Each row is a point on a tangle of strands that fork and nearly touch. The rows are in no order.
(in the rows, 128 means zero)
Two points are linked if the straight distance between their rows is under 124. Some points are linked to none.
Pugup: [130 118 115 166  94 164 156 170 127 112 140 110 157 190 152 160 120 139
 159 176  97 167 122 153 168 140  88 127 106 108 153  97 188 123 143 117
  83 160 160 104  99 164 128]
lasu: [121 155 123 162 153 100 114 124 111 148 126 135 138 148 166 124 114 136
 121 145 129 146 117 159 168 105 102  79 132 130 107 124 131 121 129 137
 110 148 119 137 117  87 153]
Zile: [125 105 119 150 145 121 125 117  90 140 127 133 143 140  87 119 112 139
 133 140 126 155 117 120 175 120 111 108 124  83 109 131 108 110 145 120
 123 143 125 129 150  86 166]
Puf: [132 160 159 138 155 125  69 131  81 148 132 144 150  94 126 110 125  91
  92 101 153 133 123 150 104 105 141  99 132 134  80 139  79 154  96 113
 143 157 114 138 140  66 105]
belav: [134 128  62 144 140 102 135 108 128 120 129 168 106  99  96 106 117 126
 132 119  92 116 120 111 139 151 133 133 144 122  87 125 102 112 150 193
 165 128 135 124 151  94 129]
ped: [ 91 119 101 212 126 153 170 148 128 148 135 128 110 139  76 117  62 152
 132 176 166 142 142 148 190 167  95 125 136 123 109 127  95 124 140 142
 121 169  96   4 162 153 148]
bok: [130  98 145 111 106 123 120 155 132 146 140 162 138 111  97 134 125 150
 147 117  82 130 126 102 100  96 144 125  91 120 114 116  73 103 158 137
 100 129 163 110 160  83 175]
Bisif: [107  79 120  91  85 116 154 135 106 109 128  77 156 163 131 131 134 161
 142 152 131 155 144 145 175  85 130 139 115 108 154 142 173 134 132  83
 122 122 117 184  99 155 144]
goto: [121 140  84 153 135 108 135 132 144 109 140 154 124 131 150 150 131 128
 125 171  88 111 135 145 145 150 121 130 130 158 120 125 166 144 117 171
 124 159 142 127  90 161 129]
vad: [125 112 115 119 116 106 108 106  70 122 117 106 153 139 100 113 137 127
 132 137 138 163 129 142 179 104 118 127 124  92 113 135 136 126 140 101
 135 140 110 172 117  91 146]
vosi: [134 150 158 134 151 109  91 121  99 123 134 134 156 177 181 124 136 124
 137 156 136 168 122 158 147 107 118  81 109 120 140 120 171 138 132 110
  90 154 121 149  95  95 147]
Zape: [125 129 119 137 157  95 124 108 122 119 134 148 124 144 126 127 113 147
 144 145 113 126 121 133 150 118 114  99 133 114 109 112 114 104 141 138
 120 130 135 138 136  99 167]
ror: [140 191 165 129 131 133 104 138 132 150 135 138 126  89 161 121 163 121
 118 109 119 111 126 125  66 121 128  91 130 163  84 131  91 135 114 146
 132 118 140 141 116  78 132]
lag: [144  95 174 101  99 125  94 138 115 141 122 168 155 131 110 137 124 129
 162 132  98 182 132 105 101  86 137 106  92 106 135 110 101 121 153  98
  94 119 161 125 142  72 182]
rosu: [143 115 145  80 159  74  99  82 134  93 101 145 127 133 109 130 149 105
 119 115 124 133 123 128 147 141 152 126 155 111 159 128 152 165 121 127
 139 131 133 201  91 185 106]
zesus: [105 135 159 145 175 164 108 128 126 154 133 137 147 181 130 151 117 118
 119 149 197 133 116 161 143 136 117 123 108 110 151 112 137 119  96  77
  58 172 108  67 142 154 134]
nepap: [108 143 100 182 166 129 144 110 103 152 111 103 119 128 127 119  96 132
  95 122 187 136 117 151 170 149 100 127 150 133 116 146 120 112 100 125
 152 137  83 109 140 129 121]
vam: [138 154 199 117 146 124  79 126 127 129 124 142 163 155 190 137 140 102
 144 153 140 154 134 138  97 103 135  88 111 130 160 117 163 154 124 111
  74 146 130 148  97 123 129]
Loz: [166 121 176  59 112 127  66 110 118 131  99 137 153 109 134 118 129  93
 150  81 123 196 132  93  83 133 163  94 129 105 142  98 126 145 163  63
 156  95 143 163 136  79 140]
fopo: [114 155 172 131 114 127 130 152 126 162 138 128 116 107 179 127 162 142
 116 125 135  99 134 138  78 105 131 111 103 178 123 140 109 136 107 139
 101 130 134 139 125 110 143]
ker: [138 113 171 131 154 165  85 133 100 135 113 135 158 119  99 125 120  82
 110  92 146 159 122 126 108 140 140 145 127 115 138 155  90 122 116  79
 130 146 117 125 159  85  98]
zifa: [139 127 125  69 132  75 108  93 112 116 106 111 150 111 116 112 154 110
 110 102 128 125 130 127 129 120 159 128 148 139 137 118 143 164 117 133
 170 132 119 216 110 144  89]
Tufu: [169 136 137 116 160 128 110 118 160  85 110 148 133 138 135 148 153  80
 166 124  84 154 129 101 125 181 127 150 157 112 158 122 160 139 156 140
 132 110 142 159  99 141  83]
Situ: [125 138 169 136 164 150 110 124 160 135 139 146 130 141 135 160 148 118
 126 140 146 109 124 130  92 124 120 113 115 145 143 135 123 131 101 102
  77 147 133 112 124 152 121]
meva: [ 96 128 131 164 141 125 126 126 116 160 127 143 125  91 119 126 105 129
  73 138 196  89 154 143 133 131 131 122 112 168 110 155 104 140  77 130
 111 169  93  89 138 158 137]
Somu: [160 119 161 118 138 141 113 122 138 124 122 134 129 143 127 135 116 119
 153 104 107 180 115  95 116 137 119 121 144  98 146 110 107 103 178  92
 144  91 144 138 155  70 144]
somat: [116 106 130 155 112 167 137 147  78 119 130  91 165 168 118 123 117 144
 146 176 158 172 118 155 195 123 100 147 118 103 129 134 151 109 126  89
  88 151 113 122 122 114 139]
mot: [116 155  84 176 152 172 117 114 138 115 125 143 152 164 120 147  89 102
 109 174 189 151 108 168 185 182  94 150 160 142 144 111 187 131  97 100
  97 201  91  46 120 184 115]
likef: [145 119 151 113 142 121 144 108 151 113 111  99 108 164 167 137 107 149
 133  91 133 143 114 129 140 127 120 124 156  88 155 110 129 105 145  87
 167  85 126 178 134 127 129]
Nulov: [117 129 125 140 142 138 122 112 114 141 120 136 109  86  95 106 128 111
  87  97 161  87 123 119 101 141 141 137 132 146 114 152  72 114  96 120
 147 118 119 126 154 133 108]
suzo: [104  96  80 136 112 105 160 103 108 123 129 133 127 139 111 124 112 148
 112 155 148 105 130 149 180 116 119 125 118 138 114 135 137 127 120 133
 122 156 133 115 133 158 155]
luzek: [118  83 113 114 130 115 138 113 142 107 120 138 135 160  99 141 127 123
 138 147 123 124 120 129 138 121 131 146 122 114 157 123 160 139 123  99
 112 130 152 137 118 181 133]
tidul: [142 128 140 108 112 109 136 142 154 103 132 129 140 142 196 149 119 152
 162 138  73 145 144 134 128 108 125 115 112 116 134  94 156 127 163 142
 127 108 159 163  95 107 144]
Rit: [136 155 125 137 161 128 153  88 159 115 113 110  83 118 116 125 121 129
 108  98 164  69 107 124 120 164 116 136 167 137 132 139 110 117 102 130
 171  95 121 127 143 172 105]
tema: [109  92 120 117  49 133 165 163 105 129 162  95 126 132 120 122 127 189
 148 135 100 137 129 115 163  64 123 132  94  99 110 119 124 114 153 138
 117  93 135 151 137 106 189]
vimem: [135 184  88 163 146 112 137 134 156 145 133 138  69  97 143  98 128 156
 136  87 122  77 126 102 108 155 116 110 144 126  88 132  98  90 136 197
 170  84 117  98 139  89 111]
Detak: [138 187 123 134 140 107 122 123 141 150 143 142 103  88 156 113 158 159
 137  95 116  79 124 118  86 125 122  98 129 143  74 123 103 117 119 189
 149 104 130 136 124  75 136]
mena: [122 113 115 132  90 156 196 164 170 120 145 107 121 169 163 160 133 159
 140 150 111 111 122 152 132 124 109 158 119 134 151 107 171 138 124 113
 121 123 143 102 124 183 125]
Dizu: [100 123  90 206 133 151 164 149 128 155 127 144 109 102  85 115  65 117
 121 151 151 136 142 128 165 182 111 144 138 136 107 151  89 126 134 159
 138 156  99  32 159 125 124]
teve: [172 132 170  64 129 128  53 102 117 117 113 155 159 105 101 118 156  80
 137  82 117 174 125  80  76 152 157 108 154 111 143 121  90 148 150  90
 153  90 149 164 133  92 116]
Pekel: [130  97 145  81 107 150 171 144 167 138 113  93 124 141 136 129 138 158
 129 102 137 118 119 116  88 112 143 160 116 117 169 148 131 128 116  74
 134  85 129 144 143 159 131]
fize: [137 101 118 142 111 118 134 139 145  89 134 138 150 174 141 155 124 137
 160 172  76 160 130 145 167 134 107 123 110 103 155 107 176 125 161 121
  93 155 159 132  99 149 144]
bur: [ 96 115  80 173 109 124 161 134 107 149 124 137  97  84  81  98 105 123
 110 108 131 107 139 110 153 166 143 150 117 122  88 151  92 117 131 199
 172 118  99  70 156 102 106]
Litil: [112 139 160 134 166 142  96 112 140 127 143 160 122  96  97 141 158  96
 113 146 149  86 134 119  83 125 140 117 130 167 116 154  92 129  86 123
  88 150 129 119 108 159 136]
gul: [162 143 151  90 128 147  63 122 114 122 120 149 149  77  91 106 157  84
 118  75 107 127 126  98  65 134 164 125 136 129 107 132  70 131 137 127
 160 116 139 151 137  85 109]
Dateb: [131  89 130 116 124 128 161 116 167 129 140 150  97 162  77 144 115 159
 142 126 121  90 118 112 120 119 128 150 131 111 149 131 100 105 130  98
 115 100 147  95 163 167 160]
firum: [123 129 141 131  88 140 158 155  98 121 131  58 144 159 188 120 108 161
 159 140 111 181 131 128 181  96  94 122 139 106 130 124 164 113 165 104
 145  94 106 171 105  73 160]
mibiv: [131 136 121 169 164 167 126 123 130 132 121 134 151 160 133 147 118 100
 128 165 158 166 113 150 162 178  98 150 138 124 155 127 165 123 111 103
  95 163 115  88 128 157  93]
gim: [ 88 113 144 152  99 109 136 149  78 168 143 120 133 111 147 122 124 157
 108 135 152 120 139 170 142  78 121 114  84 146 102 153 113 135 103 137
  97 163 128 123 130 103 165]
mikiv: [128  95 145  92 103 132 160 145 178 131 129 122 103 141 115 134 141 161
 137 108 105  86 112  92  80 105 150 146 121 119 143 135 110 108 132 108
 118  78 146 125 148 156 146]
paz: [106 147 117 131  97  85 144 129  82 168 134 120 112  90 142 114 137 147
  78  94 151  89 153 135 110  93 144 107  92 155  96 136 106 142  94 166
 161 127 114 140 142 109 139]
Tov: [139 161 129 138 145 138 125 108 143 128 125 113  91  99 108 103 162 120
 100  86 149  69 122 114  77 155 147 123 149 143 107 142  81 107 106 147
 164  94 118 139 140 128 108]
Fofuf: [138 100 136 129  99  97 125 147 162  79 151 125 138 166 187 155 106 166
 176 159  64 162 141 147 163 107 110 108 114  90 141  88 167 125 175 140
  99 118 160 159  78 132 175]
Bez: [138  74 103  84  92 137 128 141 103 125 119 124 148 121  85 107 134 130
 141 116  76 164 122  97 147 110 153 168 129 103 123 126 134 119 180 122
 149 113 135 151 150  91 125]
lova: [127 154 138 111 117 117 147 158 144 131 118  91 137 142 215 145 138 137
 121 148 115 141 157 151 108 115 122 133 132 159 163 129 181 145 126 136
 133 127 124 167  93 129 117]
duk: [116 122 110 133 149 122 154 114 174 122 141 163  92 134  64 128 118 141
 145 138 118  60 132 105 117 146 135 124 137 123 125 136  91 116 136 146
 120 122 145  77 160 160 148]
tikat: [146 156 179 117 149 140  63 121 101 116 131 129 152  93 114 111 152  84
  78 112 159 117 122 118  71 112 148 107 139 154 113 136  78 158  87 119
 142 156 119 158 120 104  97]
rila: [109 138 127 182 100 128 149 169  79 175 143 104 115 113 149  99 107 158
 123 113 132 163 133 147 160 111  89 124 129 120  66 141 107 114 140 148
 138 133 104 104 145  52 153]
Ruf: [ 97 106 101 104 114 124 173 111 113 112 120  77 131 162 130 132 123 150
 126 146 162 127 129 166 185 118 115 159 137 122 164 134 181 136 105  95
 130 143 112 160 117 184 129]
bapi: [138  71 134 108 126 135  99 127  87 118 103 142 168 133  68 122 130  93
 133 129 129 183 121 121 156 127 150 160 115 101 158 157 135 131 129  84
 106 144 134 138 145 130 110]
vada: [125 130 110 108 146 116 160 100 131 112 110  77 121 167 177 139 126 134
 115 138 159 120 124 158 167 136 107 155 162 128 164 135 172 145 106 105
 165 124 105 166 117 179 107]
Boda: [127  90 121  84  69 118 123 137  81 113 117  81 156 139 115 117 126 151
 154 142 130 184 140 127 172  80 133 125 120  98 128 135 156 130 146  78
 140 108 114 204 104 101 150]
zamu: [134 177 135 140 199 122 120  75 153 112 105 130 104 120 119 133 116 107
  98 118 187 102 100 140 136 168 104 116 190 146 136 138 125 128  87 118
 144 118 102 134 133 171 104]
suz: [114 122  92 143 122 118 149 107 150 111 147 143 110 152 141 148 114 145
 132 172 124  93 129 151 159 136 110 124 126 145 136 118 150 138 114 136
 111 176 142 104  96 199 150]
lovon: [ 88 123 126 172 134 134 123 126 111 144 129 165 106  51  75 110  90 109
 100 125 181  96 158 125 117 168 151 118 122 145  93 164  51 138 110 182
 148 156  94  55 158 137 123]
Piv: [131 114 163  63  90 122 138 154 167 123 111  90 137 123 176 138 140 135
 156 113  93 130 161 105  81 126 170 129 122 130 168 118 168 152 144 115
 131  79 122 177  81 153 100]
bebal: [115 141  71 153  99  99 165 160 129 143 162 143  87 112 162 100 129 167
 138 111  88  90 133 109 143 122 123 134 107 113  85 118 133 116 151 234
 142 107 142  92 131 100 150]
doved: [118 122  95 122  95 104 165 134 137 129 164 124  95 137 175 119 125 185
 145 100  81 104 134 111 146  92 123 138 112  92 102  93 128 103 182 192
 146  86 143 126 140 104 165]
Siler: [128 121  71 129 121 106 131 121  91 141 143 137 121  95 111 102 126 147
 134 102  94 130 128 123 155 115 131 125 122 108  77 113 119 113 160 184
 167 119 131 145 143  70 147]
San: [148 136 172  72  86 130  94 139 132 147 114 132 154 107 185 121 127 116
 155 105 102 184 140 103  84 101 152  88 116 126 130  88 134 145 163  81
 142 107 146 149 111  60 148]
vimi: [134 132 130 149 116 159 138 157  91 158 134  94 136 133 161 111 123 143
 128  98 112 182 126 133 147 113 101 129 129 110  90 125 118 105 156 118
 151 108 116 128 151  48 144]
fep: [128 158 117 146 170 114 147 121 126 129 117  78 121 168 187 129 104 150
 104 132 177 138 122 173 164 128  97 128 159 128 147 126 159 114 106 101
 153 119 100 157 123 147 127]
Tup: [105 116  79 142  93 118 152 134  77 165 136 117 109  86 103  92 128 134
 101  87 123 121 142 117 147 125 133 138 110 118  74 139 117 124 139 186
 176 117 112 113 157  87 114]
sug: [124 147 103 121  91  95 131 127  81 155 129  98 127 105 153 102 131 150
 100  98 140 120 138 153 138  90 134 105 114 135  93 123 127 132 122 142
 173 131 118 166 141  75 146]
bonif: [165 108 186 114 160 134 101 118 132 113 120 160 146 164 119 135 121 103
 171 135 116 178 118  99 113 142 121 108 128  84 177 108 128 103 158 100
 109 107 151 119 153  91 143]
gib: [151  97 175 107 151 129 117 100 150  96 126 138 137 180 134 145 116 121
 168 127 112 186 123 109 135 143 121 114 128  70 194 116 155 125 165  79
 115  98 151 137 137 138 133]
naken: [114  93 160 138  66 152 154 192  93 147 140 121 160 138 112 141 123 151
 148 151 105 165 126 143 153  82 117 136  87 122 116 122 124 120 147 115
  76 138 158 115 130 104 154]
Duvuz: [109 109  98 107  95 123 170 134 149 138 125 107 102 118 116 132 150 141
 107 124 136  55 134 117  99 111 163 161 114 164 134 153 138 144  96 149
 135 117 125 121 131 178 112]
Vapot: [151 120  99 140 159 130 115 102 156  86 121 169 125 136  80 150 127  76
 136 163 110 126 112 109 148 186 114 138 153 130 163 137 146 143 128 146
 101 161 150 106 116 181 112]
ves: [113 131 170 112  78 132 137 168 131 143 134 120 140 131 180 139 151 138
 133 131 106 148 131 145  96  92 135 119  90 154 126 119 145 143 130 126
  94 135 146 140 117 108 141]
Mifo: [154 133  99 104 116 130 119 109 130 132 109 131 107 102 114 101 141 119
 120  69  99 114 106 102 116 150 154 147 157 112 116 116 103  97 168 147
 191  86 129 163 164  93  94]
siki: [142 105 146  67  88 142 130 150 139 140 105 108 145 119 142 122 153 114
 132 118 100 157 146  99  75 107 169 152 111 141 154 125 155 147 143 101
 134  99 133 160 103 127 101]
kiz: [146 164 133 115 149  89 121 133 160  98 127  96 124 145 210 155 121 124
 137 135 110 131 143 147 119 145 104 131 150 139 151 120 171 146 127 134
 153 115 121 184  73 146 107]
Sib: [119 144 111 144 145  99 115  87 105 142 124 137 118  71  81 105 121 111
  79 104 174  94 127 121 116 127 149 110 129 151  91 135  90 134  90 156
 166 141 103 148 144 132 118]
Kenin: [ 97 153 102 179 141 115 149 117 147 152 130 155  95 108 120 126 107 145
 104 160 179  88 138 155 138 144 114  96 125 157 106 131 108 137 118 147
 119 163 107  69 129 162 143]
febar: [141 117 177  82 147 138  96 115 167 102 126 135 135 135  93 141 170 108
 142 127 136 131 129  97  79 122 155 133 138 133 187 143 144 149 104  91
  98 104 136 153 103 194  96]
Sul: [100 101 102 106  54 112 168 144 126 136 171 115 100 127 147 113 123 212
 141 102  89 119 133 105 153  63 137 129 102  85 103 108 135 112 167 170
 135  71 139 146 145  92 190]
pef: [122 124 125  96 117 101 101 118 107 152 124 132 131  89 111 108 145 137
  92  95 126  97 138 121  84  73 167 121  90 150 103 140 107 142  97 131
 146 128 132 158 143 110 133]
vem: [132 138 156 125 152 118 129 124 135 129 112  74 135 174 216 136 101 150
 132 125 138 167 124 153 139 119 100 112 151 107 157 112 154 117 128  85
 143  92 106 167 111 107 119]
Petor: [163 191 128 110 164  95  93 107 152 113 125 112 112 105 158 119 132 118
 126  99 115 107 117 127 105 140 124 108 171 142 112 123 111 124 127 156
 178  85 121 177 112 116  99]
zev: [117 110 120 133 132 158 138 104 134  98 138 125 150 202 115 162 115 129
 153 175 162 142 110 166 181 141  93 139 130  90 178 107 193 135 109  68
  82 182 132  78 122 205 132]
pado: [151 154 174 123 157 127  96 113 162 102 130 148 131 139 177 150 142 115
 154 145 110 134 128 116  86 137 124  95 131 120 155 112 156 128 143 119
  98 110 140 155  94 129 120]
bikef: [107 117 101 195 148 135 150 126 118 136 126 132 121 160  88 127  75 151
 136 160 172 132 125 151 198 159  88 119 153 127 117 125 115 128 125 111
 109 166 103  49 145 152 161]
rav: [106 148  76 194 140 150 127 128 132 135 120 152 131 147 117 143  79 125
 103 182 176 135 129 162 181 176  96 122 142 163 118 123 143 125 110 126
  98 199  95  31 121 164 132]
Pom: [140 102 166 109 152 136  86 114 108 121 114 144 161 122 107 126 142  77
 107 125 140 158 122 121 104 126 142 142 127 124 149 150 122 143 102  87
 112 145 132 146 145 134 102]
nener: [126  84 144 120  86 128 128 153 108 129 139 128 155 145 123 133 129 147
 165 139  92 184 126 123 140  94 127 119  93 106 131 107 128 115 170 104
  98 128 153 140 125  77 165]
zasir: [117 120  88 176 141 147 160 123 134 140 115 144  90  92  80 112 108 102
 112 133 144 109 124 116 128 184 131 149 134 144 108 159  97 122 129 168
 162 123 115  67 155 131  98]
ketom: [140 159  90 113 126 125 117 118 130 141 133 138  91  93 122 100 148 138
 130  65 111  85 118  91  98 151 146 131 153 113  89 122  87  90 162 189
 185  76 131 124 163  82 106]
dun: [164 146 139 122 158 156 100 106 143 104 118 127 125 108 109 126 158  70
 131 116 107 140 114 105 109 174 131 146 165 130 139 142 131 132 131 126
 140 115 139 152 118 135  78]
suv: [140  62 115  91  96 135 113 158 114 120 112 146 163 126  62 129 139 113
 140 128  77 172 132 101 125 109 159 166 105 117 133 135 125 132 145 111
 114 133 145 135 139 117 114]
kazif: [141 138 147 102 128 131 107 131 103 146 117 103 146 115 159 120 146 105
 106 108 132 148 137 145 101 113 143 124 127 138 129 121 130 143 122 101
 161 117 122 179 128 100 101]
Ziti: [122  89 106  87  91 100 122 140 121 148 138 147 126  97  86 100 139 164
 120 101  96  89 130 101  90  67 186 135  92 134 101 138  95 123 119 153
 126 113 144 131 144 109 148]
zeza: [133 119  92 118 113  84 138 140 158  87 141 137 122 143 184 143 126 149
 158 152  68 108 136 152 143 124 135 143 118 126 130 116 161 125 144 174
 124 139 161 152  75 147 139]
gevo: [151 152 128 163 183 175 133 131 139 129 116 134 129 139 124 136 122  83
 123 124 150 144  97 130 125 190 101 161 159 140 148 144 127 122 112 109
 127 136 111 101 142 135  81]
vebi: [136 119 131  70  76 149 120 167 115 146 127 120 144  89 151 112 160 114
 128 101  75 147 144  98  78 103 172 145 105 156 111 118 131 143 155 132
 149 109 139 148 120  92 104]
kunam: [138 103  95 124 122 141 153 126 119 139 109 114 118 129 111 107 137 112
 129  92 101 142 114 109 139 143 132 164 133 113 124 128 121 107 156 132
 169 108 130 149 165 100 106]
puras: [136 131 174 122 168 147  99 115 138 100 126 123 152 188 151 146 143 110
 140 154 170 164 130 140 123 133 120 128 111 104 196 120 202 150 104  74
  75 149 119 113 114 196 105]
pav: [129 178 127 144 195 139  97  77 157  97 129 142 103 120 113 154 134  87
 105 152 185  96 123 133 125 166 109 118 181 169 143 138 140 153  87 131
 113 150 107 123 105 189 104]
zuf: [119 156  54 170 122 101 164 144 136 135 140 147  91 117 153 114 119 153
 120 138 104  88 140 123 140 150 121 129 129 156  85 133 144 119 129 219
 139 122 131  78 109 123 133]
dif: [139 110 184  99 145 149 111 139 159 110 118 138 148 160 121 154 152 109
 151 154 143 161 135 113  85 128 140 135 111 115 197 134 180 145 123  79
  75 127 143 117 113 194 101]
Vitu: [131 151 163 114 153 141  73 109 132 108 130 139 138  82 102 128 174  95
 102 129 152 101 138 109  70 109 152 111 144 170 137 141 106 158  96 130
 109 143 126 168  94 155 104]
Roka: [123 166  85 138 124  86 146 122  96 140 124  82 119 116 152 121 128 129
  77 112 162 121 148 148 148 107 130 119 139 160 126 141 150 135  98 166
 188 130 103 175 126 112 123]
mozat: [124 121 170  81  63 134 138 163 131 137 114 111 150 111 197 130 125 143
 150 129  95 184 143 128  93  85 146 102  95 142 141 100 150 161 156 110
 117 114 141 159 110  83 157]
seni: [132 159 108 111 138  79 119 106  99 118 118  94 145 125 162 121 135 126
  96 119 128 128 140 155 135 114 138 116 148 155 140 133 170 153 110 145
 177 132 120 214  96 142 104]
kepu: [110  94 140 136 123 130 123 166 117 156 135 170 126 100  70 121 119 128
 133 122 105 108 137 115 103 119 138 131  95 134 107 142  48 112 130 152
 109 149 145  73 168 105 157]
vuvuv: [110 125 141 158 145 169 141 137 121 145 143 137 139 185  83 152  98 142
 144 165 178 134 121 167 159 127 101 140 116 108 150 106 115 122  98  64
  77 177 126  41 163 176 150]
zemi: [149 163 119 107 155  88 137 112 167  98 131 116  94 121 172 138 134 131
 128 117 105  89 126 139 112 137 117 130 153 139 122 119 144 124 130 154
 164 101 127 166  99 140 116]
Finol: [136 133  95 133 153 125 112 117 134 123 131 175 120  88  62 108 128 108
 134 116  99  96 122  98 105 160 143 133 135 126 102 140  60 103 146 182
 150 133 138 117 165  88 145]
kedi: [102 121  87 133 134  84 140  85  99 125 117 134 126 106  93 106 124 132
  95 132 146 104 139 141 158 114 143 119 117 140 101 130 120 125 115 151
 150 142 116 139 128 129 134]
lebu: [133 156 168 164 182 162  68 132  92 147 128 124 154 106 131 117 107  78
  92 109 170 147 129 138 112 150 134 118 143 131 107 146  79 131  96 109
 122 154  93 104 147  81  90]
far: [135 129 167 120 138 136 132 135 177 112 139 130 117 152 157 165 145 131
 159 154 116 106 125 129 101 126 115 114 123 140 159 125 132 133 129 115
  89 121 153 122 106 181 130]
Zuru: [132 119 155 124 138 125 117 113 146  87 135 124 142 208 160 154 119 134
 165 158 153 150 131 167 158 133 101 107 116  85 194 105 217 132 124  77
  77 162 134 107 107 210 122]
Badun: [127 121 131 103  81 128 117 131  54 148 122  86 156 107 130 105 137 143
 116 112 146 156 144 142 155  79 131 126 112 118  87 144 117 131 134 102
 155 131 102 174 136  64 147]
gaz: [144 159 152 164 174 135 107 145 156 141 138 163 126 127 116 139 125 108
 146 143 117 131 120 127 113 157 101 103 133 130 108 133  77 106 131 136
  99 144 140  90 141  84 134]
folat: [126 118 148 168  97 164 160 172 135 144 143 118 149 187 124 157 114 140
 154 173 119 160 121 158 148 122  93 139 100 118 143  94 150 121 134  97
  72 155 155  79 137 157 142]
det: [100  94  75 122  73 123 200 150 137 151 143 116  94 133 110 126 138 169
 111 109 132  59 126 113 128  97 158 157 105 129 117 139 136 127 118 177
 139  97 127  91 145 160 141]
gobab: [155 161 166  81 142  98 100 107 175  89 130 128 121 114 170 147 151 121
 169 120 100 115 137 104  81 123 150  92 140 129 134 107 129 122 154 129
 133  81 143 177  85 128 131]
zizu: [137 154 108 135 154 145 122  76 173  81 122 154 110 124  89 164 128  88
 129 158 149  79 113 129 144 186 112 145 177 154 148 143 145 147 114 127
 116 153 130  90 107 217 106]
meru: [149 122 161 125 172 106 130  98 165  96 116 121 118 182 159 153 104 130
 164 125 129 156 109 133 152 140 102 128 159  80 161 109 161 120 145  88
 123 109 140 146 125 147 125]
debol: [115 146  78 163 110 123 166 137 119 144 130 118 108 112 160 112 127 138
 103 138 121 100 146 130 128 132 129 139 111 164 105 151 146 135 113 191
 154 131 118 118 118 129 122]
limip: [141 138 131 141 167 175 119  98 146 105 114 137 126 105  85 140 140  61
 119 125 150 129 102 110 126 196 122 163 178 136 154 161 121 141 105 123
 124 131 120 118 135 161  81]
Pavik: [160 134 123 148 165 127 102 115 150  86 113 160 131 161 113 139 129  80
 156 153  98 172 114 118 146 179 106 134 147 109 169 122 170 130 149 133
 110 146 148 121 119 153  96]
zanak: [102 116 139 143  63 150 180 177 106 134 155  90 138 145 154 127 126 178
 143 147 113 156 133 150 170  82 105 128  88 116 111 118 147 120 143 122
 100 115 133 141 121 110 178]
poku: [119 108 106  94 111 131 135 136 141 128 137 137 117  97  62 114 152 120
  97 128 116  60 127  98  78 113 180 163 110 161 109 159 110 131  91 158
 119 124 137 117 120 155 105]
sek: [149 133 142 123 103 138 137 139 126 136 134 114 130 133 163 117 120 146
 144  90  99 178 123 105 135 123 116 124 137 109 116 105 129  97 178 108
 166  86 123 160 145  56 146]
lofel: [138 123 147  86 162 119  90  89 141  92 105 145 136 123  90 130 158  87
 114 135 142 126 113 115 119 146 146 147 158 132 168 142 155 167 101 114
 103 143 135 169 102 209  94]
toli: [109 158 129 164 167 122 131 111 158 143 138 163  90 110 100 124 129 146
 133 141 144  64 129 121 104 157 117  97 138 140 110 142  81 118 124 158
 116 136 130  82 141 142 146]
sisar: [110 102 101 103  84 108 156 140 129 160 137 127 108 108 127 108 146 165
 121  99  99  77 139  99 105  93 160 145  95 130 102 126 132 117 129 180
 133  98 140 123 136 119 133]
Dap: [ 89 131 143 146 160 148 122 124 116 153 132 139 140 131 116 141 105 125
  93 153 210 103 138 158 145 127 126 131 114 155 130 135 114 137  77  84
  86 177  96  65 138 166 132]
dimut: [125 126 130 136 150 139  87 134 119 139 136 166 137  63  71 117 128  99
 130 104 105  93 134 109  87 142 154 118 122 138  97 154  26 115 127 163
 133 143 136  92 159  88 137]
tezu: [129 132 121 171  99 171 188 183 151 146 136 122 126 146 155 149 128 145
 147 156 108 132 118 144 133 125 102 158 105 143 133 113 140 127 144 129
  97 135 147  91 135 143 127]
Kom: [161 139 121  69  89 131  99 136 107 139 121 134 134  76 112 110 159 105
 118  79 101 111 129  93  76 108 180 141 127 140  92 126  93 134 154 143
 173 118 138 152 136  79 100]
gege: [ 89 134 126 190 151 128 100 111  86 145 119 159 127  78  97 122  80 113
  75 136 195 111 149 150 144 150 139 112 131 163  85 151  69 147  89 151
 135 176  84  76 141 130 115]
Pume: [124 144 109 153 140 153 152 147 135 140 128 115 116 106 160 133 147 115
 105 145 138 122 123 137 122 153 117 157 134 181 116 153 144 130 106 150
 134 137 113 122 112 142  90]
sakug: [117 111  98 146 120 174 168 127 134 137 149 107 140 185 106 151  95 151
 155 169 174 117 122 169 188 137  82 151 141 119 155  93 161 128 106  87
 104 174 111  51 147 192 150]
Kun: [124 140 130 131 132 153 156 148 150 130 129  91 118 126 183 145 158 127
 115 148 134 115 131 142 102 148 129 158 139 164 160 138 161 141 107 119
 133 131 134 144 106 158  86]
zir: [111  92  96 152  89 149 188 166 130 139 161 128 114 146  83 117 121 171
 140 133  84 111 127 100 167 117 121 156 114 105 114 114 114 104 161 160
 126 110 150  79 168 132 163]
gipu: [170 165 162  96 160 109  83  97 153  95 121 138 126 106 127 124 158 119
 142 101 105 109 113 112  88 134 135 104 155 126 120 120 109 128 148 136
 148  86 139 187 111 106 110]

Follow the links from the first point to the second, and from the first to the third. Name the last point that the two ways share.
pef; febar; naken | sug
Somu; Petor; Ziti | vad
meru; Ziti; vuvuv | sug
zuf; paz; lebu | pado
puras; bonif; gipu | vad
Petor; pef; tikat | pado

A fork is a point with three links, a tip a point with one. Leave the first point through the second and follow the links. Name the first fork or tip that comes.
Litil; Vitu | Piv
ketom; Mifo | pado
Roka; seni | meva
gevo; limip | mena
Dap; zesus | sug
vada; fep | rila
bonif; gib | vad
